Each scene shows the same named points in several views. A view is turned or mirrored, and shifted as a whole, has a little noise and may leave points out.

Scene 1
View 1
<278>: |   0 |   6 |  17 |  -4 | -10 |  11 |  10 |   2 |  -4 |   5 |  -4 | -16 |  -1 |   1 |   9 |  23 | -22 |   8 | -11 |  17 | -13 |  -8 |  17 | -10 | -10 |   8 | -32 | -24 |  -5 |   9 |
<241>: |   5 |  13 |   1 |   4 |  -2 | -19 |   4 |   3 |   7 |  10 |  -9 |  -7 |  -6 | -14 |   5 |  -8 | -15 |  -3 |   4 |   2 |   6 |  -3 |  16 |   0 | -17 |  -7 | -22 |  -7 |  -6 |   5 |
<34>: |  -8 |  -2 |  23 |  11 | -14 | -34 |   6 | -14 |  11 |   9 |   1 |  -7 |   1 |   4 |  16 |  -7 |  11 | -16 |  -4 |  12 |  -1 |   0 |  10 | -10 | -14 |   9 | -19 | -31 |  16 |  22 |
<72>: |  -7 |  10 |  26 |   2 |  -8 |   1 |  21 |  -7 | -20 |  11 | -10 |  -7 |  -1 |  -5 |  19 |  14 | -10 |  -6 | -18 |  17 | -12 |  -2 |  16 |  -8 |  -8 |  -1 | -19 |  -5 |  -3 |  21 |
<26>: |   3 |  13 |   3 | -15 |   3 |  13 |   6 |  13 |  -2 |   8 | -11 | -12 |   8 |  -7 |  -7 |  32 | -25 |  14 |  -5 |  16 |  -6 |  -5 |  20 |   5 |  -4 |  -3 | -33 | -14 | -15 |   6 |
<275>: |  -3 |   2 |   3 |   2 |   1 | -35 |  -2 |  -3 |  12 |  13 |  -5 |  -7 |   0 |  -3 |   4 | -26 |   4 | -12 |  12 |   0 |  13 |   5 |  13 |   3 | -10 |  -6 | -11 | -21 |   6 |  12 |
<104>: | -13 |   4 |  15 |  -5 |  -9 |  -1 |  11 |  -6 | -18 |  22 |  -7 | -14 |   5 |   9 |  21 |  11 |  -8 |  -6 | -15 |  20 | -10 |  -2 |  12 |  -4 |   1 |   5 | -12 | -16 |   4 |  23 |
<276>: |  -3 |  -1 |  37 |  14 |   7 | -17 |  16 |  -3 |  -9 |  -7 |   3 | -18 |  -6 | -13 |  16 |  -4 |   4 | -16 |   5 |  13 |   4 |  11 |   6 |  -6 | -16 |  -5 | -29 | -31 |  -4 |  14 |
<242>: |  -9 |   4 |  22 |   0 |  -9 |  -5 |  14 |  -6 | -13 |  14 |  -8 |  -9 |   0 |   3 |  18 |   5 |  -5 |  -7 | -12 |  14 |  -8 |  -1 |  14 |  -7 |  -6 |   2 | -17 | -14 |   3 |  20 |
<57>: |   7 |  11 |   9 |  13 |  -6 |  -2 |  10 |   0 | -12 |   6 |  -1 | -26 | -25 | -12 |  29 | -20 | -35 |  -5 |   2 |   6 |   3 |  -8 |   7 | -11 | -27 |  -3 | -23 | -14 | -12 |  -3 |
<249>: |  -5 |  12 |  -2 |   6 | -12 | -35 |  -2 |  -4 |  10 |  22 |   0 | -16 |  14 |  -4 |  18 |  24 |  -1 | -11 |  -9 |  26 |   2 | -12 |   9 |   1 | -14 |   3 | -18 | -23 |   5 |  20 |
<42>: |   0 |   7 |  -1 |  -3 |  -4 | -18 |   2 |  -2 |   5 |  16 | -14 |  -1 | -12 |  -1 |   4 | -40 | -12 |  -4 |   9 | -11 |   6 |   2 |  19 |   1 | -10 |  -8 |  -9 |  -5 |   2 |   6 |
<105>: |   1 |  18 |  17 |   0 |  16 |  -2 |  20 |   7 | -25 |   7 | -16 |  -5 |  -3 | -23 |   8 |  -4 | -12 |  -5 |  -1 |   7 |   5 |  10 |  15 |   7 |  -8 | -23 | -19 |   8 | -19 |  11 |
<120>: |  -9 |   5 |  16 |   1 |  -6 | -14 |   9 |  -8 | -11 |  18 |  -7 | -10 |   0 |   3 |  19 |  -6 |  -2 | -11 |  -8 |  12 |  -4 |   0 |  11 |  -4 |  -6 |   0 | -10 | -13 |   5 |  21 |
<214>: |   4 |   8 |  28 |   2 |  22 | -18 |  15 |  12 |   3 | -12 |  -8 |   1 |  13 | -28 | -16 |  18 |  11 |  -4 |   8 |  10 |  10 |  16 |  17 |  11 |  -9 | -19 | -38 | -15 | -13 |  13 |
<237>: |  -6 |   8 |  17 |   3 |   6 |  -1 |  17 |  -1 | -30 |  14 | -10 | -14 | -13 |  -8 |  24 | -25 | -15 | -10 |   0 |   5 |   2 |   8 |  10 |  -1 |  -8 | -12 |  -9 |  -4 |  -9 |  11 |
<153>: |  10 |  13 |   6 |   5 |  19 |  -1 |   6 |  16 | -11 |  -1 |   3 | -33 |  -4 | -26 |  11 |  15 | -26 |  -1 |  12 |  20 |  13 |   1 |   6 |   7 | -18 | -15 | -35 | -24 | -26 |  -5 |
<251>: | -13 |   8 |  26 |  -1 |   5 | -10 |  19 |  -3 | -25 |  15 | -10 |  -6 |  12 |  -6 |  16 |  15 |   7 | -12 | -12 |  22 |  -4 |   9 |  12 |   3 |   1 |  -9 | -14 |  -8 |  -4 |  28 |
<35>: |   1 |   8 |  23 |  17 |   0 | -15 |  14 |  -3 | -13 |   3 |   2 | -23 |  -9 | -16 |  28 |   1 | -12 | -14 |  -1 |  18 |   3 |   0 |   5 |  -8 | -21 |  -5 | -25 | -21 |  -9 |  10 |
View 2
<242>: |   3 | -18 |   0 |   2 |   2 |   1 |   0 | -10 |  -2 |   6 | -16 |   6 | -12 | -10 | -12 |  20 |  -7 |  21 |  10 | -28 |   8 |  -9 | -10 |  -3 |  23 |  -3 | -22 |  -4 |  -9 |  -5 |
<251>: |  -1 |  -7 |   5 |  -3 |   5 |  -4 | -20 |   0 |  -4 |   1 | -11 |  13 |  -8 | -18 |  -3 |  16 |  -8 |  14 |   4 | -32 |  13 | -14 | -11 |  -3 |  17 |  19 | -21 |  -1 | -13 |  -6 |
<35>: |  -8 | -24 |   1 |  10 |  15 |   1 |  -7 | -10 | -20 |   7 | -22 |  14 |  -8 | -19 |  -3 |  15 | -10 |  27 |  16 |  -5 |   3 |   3 | -23 |  -1 |   7 | -10 | -25 |  -5 | -25 |   1 |
<278>: |   4 | -33 |   2 |  -7 |  -6 |  -2 |  19 | -24 |  -8 |  15 | -13 |  11 |  -3 | -17 |   2 |  19 |  -7 |  31 |   5 | -22 |   5 | -14 |  -9 | -11 |  33 | -17 | -26 |  -4 |  -7 |   8 |
<276>: |  -8 | -22 |  -4 |   2 |  11 |  -7 | -14 | -17 | -26 |   7 | -19 |  18 | -11 |  -6 |  -3 |  13 |  -5 |  20 |  14 | -10 |   4 |  15 | -32 |   1 |   7 |   4 | -15 |   5 | -14 |   2 |
<153>: | -17 | -10 |  15 |  -8 |  12 |  -5 |  -8 |  -9 | -27 |  21 | -14 |  20 |  10 | -24 |  27 |   3 |  -9 |  31 |  12 |   9 |  -7 |  -2 | -19 | -15 |  11 | -18 | -31 |  -7 | -23 |  22 |
<104>: |   5 | -15 |   1 |   1 |  -3 |   3 |   1 | -12 |   0 |   3 | -17 |  -1 |  -6 | -13 |  -8 |  26 |  -5 |  18 |   4 | -33 |  11 | -19 |  -4 |  -5 |  23 |   0 | -24 | -11 |  -8 |  -3 |
<237>: | -16 |   7 |   6 |  10 |  13 |  -8 |  -8 |   3 |  -3 |  10 | -15 |  -3 | -11 |   5 | -14 |  11 | -18 |  17 |  12 |  -4 |   7 |  -5 | -15 |  -3 |  12 | -11 | -29 | -10 | -14 |  -8 |
<34>: |  13 | -28 | -12 |   3 |   7 |  15 |  -9 | -19 | -12 |  -4 | -26 |   6 | -17 |  -2 | -15 |  23 |  11 |  24 |  26 | -34 |  -6 |  12 | -22 |   3 |  18 |  -1 |  -5 |  -1 |  -5 |   0 |
<26>: |  -1 | -13 |  14 | -24 |  -5 |  -5 |   8 |  -8 |  -1 |  22 |  -1 |  19 |   5 | -21 |  22 |   5 |  -6 |  31 |   5 | -20 |  -3 | -22 |  -3 | -23 |  39 | -15 | -28 |  -2 |  -6 |  19 |
<241>: |  -2 |  -7 |   6 |  -4 |  15 |   9 |  -7 |   1 |  -3 |  11 | -13 |  12 | -10 |  -3 |  -1 |   3 |  -2 |  33 |  28 | -12 | -17 |   1 | -16 | -11 |  24 | -28 | -21 |  -5 | -12 |   9 |
<275>: |   4 |   2 |  -2 |  -2 |  17 |  13 | -20 |  -6 |  -8 |   1 | -21 |   1 | -10 |  15 |  -7 |   9 |  12 |  24 |  35 | -20 | -20 |  15 | -22 |  -6 |  17 | -13 |  -6 |  -7 |  -1 |  10 |
<214>: |  -7 |  -7 |   8 | -25 |  12 |  -8 | -29 |   1 | -14 |  15 |   0 |  43 |  -6 | -13 |  18 |  -8 |  -1 |  24 |  16 | -19 | -10 |  10 | -29 | -11 |  24 |  10 |  -9 |  19 | -10 |  16 |
<42>: |  -4 |  10 |   1 |   0 |  16 |   7 |  -7 |   1 |   4 |   9 | -13 |  -5 | -16 |  25 | -15 |   4 |   0 |  28 |  32 | -12 | -18 |   6 | -15 |  -9 |  25 | -30 | -15 |  -8 |   0 |   4 |
<105>: | -17 |   9 |  14 |  -5 |  16 | -10 | -17 |  15 |   0 |  15 |  -4 |  19 |  -7 |  -9 |   2 |  -2 | -20 |  22 |  11 |  -7 |   0 |  -9 | -14 | -10 |  18 |  -7 | -30 |   1 | -19 |   0 |
<249>: |  16 | -27 |   2 |  -2 |   9 |  26 | -13 | -10 | -10 |  -4 | -26 |  10 |  -2 | -28 |   5 |  23 |  15 |  30 |  25 | -38 | -11 |  -8 |  -8 |  -8 |  17 |  -6 | -14 | -13 | -15 |  11 |
<57>: | -14 | -17 |   5 |  14 |  16 |   1 |  11 |  -9 | -15 |  15 | -21 |   1 |  -9 |  -5 |  -8 |  11 | -17 |  34 |  21 |  10 |  -4 |   0 | -19 |  -5 |  11 | -37 | -34 | -13 | -22 |   2 |
<120>: |   2 | -10 |  -1 |   3 |   7 |   6 |  -7 |  -7 |  -1 |   1 | -18 |   0 | -12 |  -3 | -13 |  20 |  -3 |  20 |  16 | -27 |   2 |  -7 | -11 |  -2 |  19 |  -3 | -19 |  -8 |  -7 |  -4 |
<72>: |   2 | -24 |   2 |   0 |   0 |  -3 |   3 |  -5 |   1 |   8 | -13 |  13 | -14 | -22 |  -8 |  19 | -13 |  22 |   5 | -30 |  13 | -18 |  -8 |  -3 |  24 |   1 | -27 |  -2 | -17 |  -8 |
View 3
<57>: |  39 | -14 |  -4 |  -5 | -11 |   9 |  -1 |   4 |  -7 |  12 |   7 |   7 | -23 | -15 |   4 |   7 |  -4 | -17 |  38 |  -2 |  12 |  24 | -13 |  12 | -10 | -19 |   5 | -23 |   3 |  -3 |
<153>: |  13 |   5 | -11 |  -8 |  -9 |   1 | -16 |   0 |  -3 |  13 |   0 |  28 | -28 | -25 |   0 |  11 |  12 |  -5 |  10 | -10 |   3 |  17 |  -9 |  21 | -11 | -10 |  29 | -43 |  12 |   6 |
<278>: |   2 |   8 |  11 |   2 | -28 |  12 |  -8 |  15 | -19 |   4 | -14 |  16 | -10 | -22 |  15 |  -1 |  10 | -22 |  32 |   8 | -10 |  13 |  -7 |   2 |  -6 |  -4 |  -2 | -13 |   6 |  16 |
<275>: |  18 |  14 | -15 | -18 |   6 |  -7 |   3 | -16 | -14 |   4 |   1 |   9 |  -8 |  16 |   2 |   2 |  -8 |   8 |  21 |  -1 |  -3 |   9 | -38 | -11 |  -6 |  -2 |   5 |  -3 | -11 |   3 |
<104>: |   9 |  23 |  14 |  12 | -22 |   3 |  -9 |   6 | -26 |   1 |  -3 |  19 |  -8 | -14 |  15 |  10 |   1 |  -5 |  32 |   7 | -16 |  13 |  -6 |  -9 |  -4 |  -8 |  -5 |   7 |   5 |  -6 |
<237>: |  35 |   6 |   2 |   4 |  -3 |  -5 |  -9 |  -2 |  -9 |   2 |   0 |  14 | -21 | -12 |   6 |  22 | -12 |   9 |  32 |   8 |  12 |  21 |  -9 |   6 | -14 | -11 |  -1 |  -5 |   1 | -21 |
<251>: |   7 |  30 |   6 |  13 | -14 | -13 | -22 |  -2 | -28 | -12 |  -3 |  31 |  -7 |  -8 |  12 |  24 |   4 |  11 |  31 |  10 |  -7 |   9 |   0 |  -5 |  -8 |  -4 |   9 |   2 |   5 |  -6 |
<241>: |  20 |  -1 | -14 | -13 |  -4 |  -7 |   2 |  -2 | -11 |   5 |  -9 |   8 |  -3 |   1 |   3 |   5 |   4 |  -5 |  24 |  -9 |   8 |   9 | -17 |  -1 |  -6 |  -1 |   9 | -17 |   1 |   1 |
<214>: |  -3 |  21 | -18 | -16 |   1 | -23 | -23 |  -6 | -14 | -17 | -21 |  38 | -10 |   1 |   3 |  19 |  15 |  12 |  16 |   7 |   9 |   1 | -16 |  10 | -15 |  11 |  26 | -30 |   0 |  23 |
<120>: |  17 |  17 |   4 |   4 | -12 |  -3 |  -6 |  -1 | -23 |  -1 |   0 |  15 |  -7 |  -1 |  11 |  11 |  -3 |   0 |  35 |   6 |  -8 |  13 | -15 | -11 |  -5 |  -7 |  -1 |   6 |  -1 |  -5 |
<34>: |  11 |  20 |  -3 |  -6 | -12 |   0 |  -7 |  -7 | -32 |  -6 |   7 |  17 |  -4 |  18 |  12 |   0 |  -2 | -11 |  43 |   9 | -14 |  10 | -32 | -16 |  -3 |  -9 |   3 |   6 | -12 |  18 |
<72>: |  15 |  14 |   9 |  12 | -21 |  -5 | -15 |   9 | -26 |  -9 |  -9 |  21 |  -6 | -13 |  14 |  17 |   6 |  -7 |  42 |   9 |   0 |  12 |   5 |  -1 |  -7 |  -7 |   0 |  -1 |   7 |  -2 |
<276>: |  19 |  15 |  -5 |  -5 |  -7 |  -3 | -23 |  -6 | -20 |  -9 |   8 |  32 | -25 |   3 |   9 |  14 |  -2 |  -3 |  38 |  17 |   1 |  18 | -25 |   9 | -14 | -13 |  16 | -15 |  -7 |  18 |
<35>: |  26 |   7 |  -5 |   0 | -13 |   1 | -16 |  -2 | -21 |   0 |  13 |  25 | -19 |  -6 |   6 |  12 |   4 | -10 |  40 |   1 |   0 |  18 | -13 |   7 | -10 | -19 |  18 | -18 |   3 |   7 |
View 4
<57>: | -18 |   2 |  12 |   8 |  -1 |  13 |   1 | -14 |  -4 |   7 |  28 | -28 |  -4 |   0 | -11 |   2 | -17 | -12 | -34 |  11 |   8 |  -9 |   6 |  19 |  -5 |  16 | -11 |  -6 | -35 |  -1 |
<242>: |  16 |  -4 |  19 |  18 |  15 |  25 |   2 |  -4 | -20 |   7 |   6 |  -7 | -11 |   4 |  -7 |  -1 |  -9 | -19 | -26 |  -2 | -13 |   4 |  21 |  32 |  -6 |  11 |  -7 |   0 |  -9 | -10 |
<26>: |  -5 |   7 |  26 |  25 |  19 |  -5 | -18 | -12 | -44 |  33 |  -2 |  -2 |  -7 |  19 |   3 |   2 |  -8 | -19 | -41 | -10 |   5 |  10 |  18 |  26 | -19 |  29 |  -6 | -11 |  -3 |  10 |
<251>: |  26 | -11 |  14 |  20 |  26 |  23 |   0 |  -3 | -14 |   9 |  -2 |  -4 | -13 |   0 |  -6 |  -8 |   0 | -29 | -29 | -19 | -21 |   4 |  21 |  33 | -22 |   5 |  -2 |   7 |  -6 |   4 |
<249>: |  18 |  11 |  19 |  14 |  41 |  17 | -17 |   7 | -40 |  -6 |   5 |   5 |  -3 |  -8 |  -5 |  12 | -13 | -18 |  -5 |   0 |   0 | -12 |  15 |  22 | -10 |  13 |  -2 |   1 | -15 |  -1 |
<34>: |  23 |  -6 |  20 |   7 |  31 |  30 |   2 |   8 | -16 |  -3 |   8 |   6 | -10 | -10 | -12 |   4 | -12 | -10 |   2 |   2 |  -8 |  -7 |   2 |  26 |  10 |  11 | -15 |  -4 |  -9 | -18 |
<35>: |   3 |  -5 |  17 |  10 |  14 |  20 |   3 |  -6 |  -3 |  -1 |  15 | -17 |  -3 | -12 |  -8 |  -1 | -14 | -20 | -25 |  -1 |   3 | -11 |   9 |  21 | -10 |  11 |  -5 |  -4 | -25 |   4 |
<276>: |  10 | -20 |  20 |   8 |  18 |  20 |   8 |  -2 |   8 |  10 |   5 |  -6 |  -8 | -15 |  -8 |  -9 |  -7 | -16 | -17 | -11 |   0 |  -8 |  -5 |  22 |  -6 |  14 | -14 | -12 | -12 |   4 |
<275>: |   3 |  -3 |  -6 |   1 |  39 |  16 | -11 |   2 | -14 |  13 |  23 |   2 | -15 |   2 | -16 |   8 |   4 |  -5 |  -3 |  -3 |  -9 |  -6 | -13 |  21 |   3 |  10 | -23 |   5 | -16 | -13 |
<105>: |  -2 |  -4 |   5 |  14 |  25 |   6 |  -2 | -16 |  -4 |  25 |  19 | -20 | -13 |  10 |  -5 | -10 |   3 | -18 | -42 | -25 | -14 |   7 |   9 |  27 | -32 |  15 |  -7 |   6 | -23 |   9 |
<153>: | -17 |  -4 |  17 |  13 |  18 |  -9 | -17 | -13 | -13 |  21 |  10 | -13 |   0 |  -3 |  -1 |  -2 |  -6 | -23 | -38 | -11 |  21 | -12 |  -2 |  14 | -25 |  20 |  -7 | -12 | -21 |  29 |
<104>: |  19 |  -3 |  16 |  23 |  11 |  28 |  -4 |  -4 | -29 |   5 |   1 |  -5 | -12 |   7 |  -8 |   3 |  -7 | -28 | -28 |   3 | -12 |   3 |  28 |  34 |  -6 |   6 |  -4 |   5 |  -4 |  -5 |
<72>: |  16 |  -2 |  24 |  23 |  13 |  23 |   7 |  -8 | -19 |  10 |   4 | -14 |  -9 |   4 |  -3 |  -6 | -12 | -21 | -35 |  -8 | -17 |   7 |  29 |  34 | -15 |  14 |  -2 |  -1 | -12 |  -6 |
<278>: |   4 |   2 |  33 |  23 |   4 |  15 |  -4 |  -8 | -35 |  15 |  -3 |  -4 |  -4 |   8 |  -1 |   3 | -19 | -19 | -32 |   7 |   5 |   4 |  21 |  28 |  -1 |  24 |  -6 | -14 |  -4 |  -5 |
<42>: |  -9 |   3 |  -9 |   2 |  26 |  15 |  -7 |  -8 | -14 |  23 |  35 | -11 | -19 |  15 | -18 |   7 |   2 |   0 | -18 |   3 | -15 |   5 |  -7 |  24 |   2 |  15 | -24 |   8 | -23 | -21 |
<241>: |  -7 |   8 |   9 |   7 |  31 |   6 | -10 |  -7 | -20 |  17 |  24 | -12 |  -8 |   6 |  -8 |   3 |  -9 |  -5 | -20 |  -5 |  -3 |   0 |   0 |  20 | -11 |  22 | -14 |   0 | -25 |  -7 |
View 5
<278>: |  48 | -15 |  11 |  12 |  -9 | -10 |   6 |  17 |   9 |  24 | -17 |   0 |  -6 |   6 | -14 | -12 |  15 |  29 |  24 |   7 |  30 | -11 |  24 | -17 | -24 |   9 |   4 | -19 |  -7 |  -6 |
<251>: |  19 | -24 |  10 |  -8 |  22 |   8 |  23 |  11 |  -7 |  12 |   3 |  -1 |   3 |  -7 | -17 |  -5 |   1 |  27 |  20 |   6 |  28 |   0 |   0 | -10 |  -7 |  19 |  -7 |  -4 |   3 |   0 |
<120>: |  24 | -17 |   4 |   4 |  24 |   3 |   9 |  11 |   0 |  27 |   5 |   2 |  -3 |   9 | -16 |   0 |  15 |  17 |  17 |  -3 |  20 | -10 |   4 | -13 |  -7 |   5 |   6 | -10 |   0 |  -1 |
<34>: |  14 | -18 |  -1 |   1 |  21 |   3 |  16 |  20 |  11 |  36 |  -2 |  -7 |   2 |  13 | -14 |   3 |  32 |  18 |  22 |  -2 |   9 | -15 |  23 | -17 |  12 |   2 |  17 |  -4 |  -4 |   7 |
<104>: |  42 | -24 |   9 |  -1 |  18 |   3 |  10 |  11 |  -8 |  26 |  -5 |   1 |  -7 |   5 | -11 |  -8 |  16 |  23 |  20 |   5 |  32 |  -5 |   4 | -11 | -13 |   4 |  -1 |  -9 |   3 |  -5 |
<241>: |  12 |  -4 |   6 |  28 |  14 | -10 |   6 |  10 |  17 |  15 |   2 |  17 |  10 |  23 | -22 |   2 |   9 |  19 |  10 | -11 |  19 | -12 |  18 | -15 | -28 |  13 |  14 | -16 |  -3 |   7 |
<249>: |  18 | -25 |   8 |   6 |  19 |  -4 |  20 |  15 |   3 |  21 | -16 |   6 |  18 |  31 | -10 |  -5 |  32 |  28 |  12 |  -1 |  29 |  -1 |  26 |  -4 |  -4 |   8 |  16 |  -5 |   8 |   8 |
<105>: |   9 |  -8 |  13 |  13 |  15 |  -4 |  13 |   5 |   8 |   0 |  17 |  16 |   3 |  -3 | -26 |   0 | -17 |  20 |  12 |  -1 |  20 |  -7 |  -6 | -15 | -34 |  28 |  -5 | -18 |   0 |   1 |
<237>: |  22 |  -8 |   9 |   6 |  19 |  -6 |   4 |   5 |   5 |  19 |  26 |  15 | -12 |   3 | -25 |   3 |   0 |   7 |  15 |   2 |  12 | -15 | -18 | -18 | -23 |  15 |   0 | -22 |   5 |  -5 |
<242>: |  30 | -19 |   8 |   1 |  14 |   3 |   9 |  14 |   0 |  23 |  -1 |  -2 |  -6 |   4 | -15 |  -3 |  13 |  21 |  23 |   2 |  23 |  -9 |   7 | -15 | -12 |   7 |   2 | -13 |  -4 |  -4 |
<42>: |  15 |   5 |  -3 |  35 |  30 |  -4 |  -3 |   4 |  15 |  32 |  19 |  15 |  -3 |  13 | -24 |   9 |   9 |   3 |   6 | -21 |  12 | -21 |   5 | -23 | -19 |   1 |  12 | -10 |  -6 |   6 |
<276>: |   9 | -15 |   6 |  -2 |   5 |  -8 |  26 |  17 |  23 |  23 |  12 |   1 |  -2 |  -4 | -25 |  -4 |  13 |  19 |  23 |  14 |   1 | -17 |  12 | -22 |   1 |  26 |   7 | -15 |   3 |   3 |
<72>: |  29 | -22 |  12 |  -5 |  10 |   6 |   9 |  16 |  -4 |  12 |  -3 |  -2 |  -6 |   2 | -15 |  -3 |   2 |  25 |  27 |   4 |  25 |  -7 |   2 | -14 | -20 |   9 |  -1 | -19 |  -7 |  -6 |
<26>: |  41 |  -9 |  13 |  31 |  -5 | -11 |  12 |   7 |   9 |   8 | -15 |  12 |   8 |  -1 | -17 | -16 |  -2 |  37 |  11 |   1 |  43 |  -4 |  24 | -12 | -41 |  21 |  -4 | -10 |  -5 |  -2 |
<214>: |  -2 |  -7 |   6 |  20 |   6 |  -3 |  34 |  11 |  25 |   6 |   2 |   5 |  19 | -18 | -25 |  -8 |  -8 |  35 |  14 |   2 |  19 |  -8 |  31 | -20 | -12 |  39 |  -4 |   1 |  -7 |  12 |
<153>: |  20 |  -8 |  17 |  20 | -11 | -31 |  23 |   6 |  29 |   7 |   7 |  25 |  12 |  10 | -27 | -13 |   4 |  27 |   6 |  16 |  20 | -10 |  13 | -13 | -34 |  40 |   5 | -23 |  16 |   2 |
<35>: |  15 | -18 |  13 |  -5 |   2 | -13 |  17 |  17 |  17 |  17 |   8 |   8 |   0 |  16 | -23 |  -3 |  15 |  18 |  22 |  13 |   7 | -13 |   5 | -15 | -12 |  21 |  12 | -26 |   8 |   1 |

In a view up to two points have been moved. Name them for each view, in the order of its rows, or write none.
view 1 => <278>
view 2 => <72>
view 3 => none
view 4 => <35>
view 5 => <241>, <214>
